Points, in no order, along strands that fork, close into loops and pass close to each other.
Points whose rows are less than 19.5 apart are linked; no others are. Some points are linked to none.
Q718: [ -8 -10   4   1 -25  11  -2 -13 -25  20]
Q46: [ -5 -18  15   1 -13   0  -7 -16  -8  -4]
Q515: [11  7 14 17 36 -5  2  2 11  7]
Q867: [  7   4   3 -10 -18  -8   3  -6 -19   7]
Q624: [  1   7 -21 -13 -14  -8   0  11  -5   3]
Q204: [ 10 -10 -14  -9 -11 -18  -1 -12  -7  10]
Q790: [-8  0 20  4  3 16  0 -6  3 -1]
Q938: [-19  -1   6   0 -18  22  -2  -7  -9  17]
Q506: [ -3 -16   9  -5 -12  -7  -9 -17  -3  -2]
Q577: [ -4   2 -30   0   9   4   2  20   8  -9]
Q199: [ -3  -1 -30  -6  -4  -3  -1  17   3  -8]
Q192: [-1 13  8 -6 -1  7  4  5  5 -4]
Q93: [ 14 -11  -6  -5  -9 -21   1 -18 -13   9]
Q360: [  5  13  -8   2  11  -3   4  21   8 -19]
Q29: [ -3  -4  17  -1 -19  11  -1  -7 -19   2]
Q316: [11 12 -9 13 32 -1  8 20  9 -7]
Q402: [ -1   5 -23   5  25   8   6  18  15  -1]
Q98: [-9 -4 23  7 -3 22  0 -7 -3 -1]
Q144: [  6  14 -12   7  23   1   7  24   7 -13]
Q866: [  3   7 -22   7  30   8   4  14  15   8]
Q836: [ 0  4 16 10 24  4  2 -5 16  2]
Q416: [ -4   4 -23   0  13   7   1  16  14  -6]
Q769: [ 5  3 16 13 32  1  3 -4 15  5]
Q467: [ 14  -7 -18  -7  -8 -23  -2   2  -6  -7]
Q870: [ -1 -13   8   6 -24  11  -1 -14 -31  16]
Q576: [  4  11  -9  -4   1  -4   2  18   5 -16]
Q161: [  8   0   4  -8 -18 -10   3 -12 -23  12]
Q566: [-15  -5  13   6 -17  27  -2  -7 -13  11]
Q701: [-6 12  9 -7 -6 10  3  2  0  1]
Q156: [ -7 -14  22   5  -9   3  -6 -14  -2  -9]
Q955: [  1 -15   7  -3  -9 -16  -8 -12   2  -9]
Q66: [13  5  1 15 38 -8  4  8 13  4]
Q911: [ 12  -4  -5   0 -11 -12   8 -23 -24  25]
Q428: [  3   9   0 -13 -18  -6   2   1 -10   5]
Q657: [-12  -4  18   8 -11  28  -1  -5 -10   5]
Q725: [ -1 -10   4  -2  -4 -15  -8  -5   8 -15]
Q692: [ 2 14  1 -7 -1 -1  2 12  5 -9]
Q560: [ -4  -1   1  -1   6  -4  -4   1  18 -11]
Q584: [11  9 -6 12 34 -2  5 14 12  0]
Q464: [ -2  10 -10  -3  12   6   2  13  15  -4]
Q592: [-6  3 20  6 14 13  1 -6 11  2]
Q964: [-2  6 -1  1 14  4  1  5 19 -4]
Q120: [ -9   9   9  -8 -14  12   2  -1  -7   9]
Q157: [ 10  -9 -20  -9  -9 -21  -2  -4  -6   0]
Q304: [  1  -4 -14  -6  -5 -13  -5   5   6 -12]
Q513: [  0  10  -8 -12 -14  -3   0   6  -3   3]
Q863: [ -8  -5  19   8   8   0  -4  -9  15 -11]
Q278: [ -3  -6   3   0   1  -9  -7  -2  16 -15]
Q153: [-16  -3   2  -3 -24  14  -4 -11 -15  20]
Q698: [ 15 -11   3  -2  -8 -21   0 -18 -15   4]
Q229: [ -8  -9  19   4  -1  -2  -6  -9   7 -10]
Q426: [  0   1 -27 -11  -9  -8  -1  14  -3  -2]

A fork is a point with three links, a tip a point with one. Leave the first point through the second and follow the links. Name the first fork or tip that comes.
Q98 / Q657 | Q870
Q144 / Q360 | Q120
Q467 / Q157 | Q698
Q624 / Q513 | Q161
Q725 / Q278 | Q416

A piece is two or more points that can be reached from each other along the links. Count, over all rows, the pieces, the separate loops (a circle has one, a figure eight two, a Y none), the forks (points with three links) and the tips (points with one).
pieces | 3
loops | 0
forks | 1
tips | 7
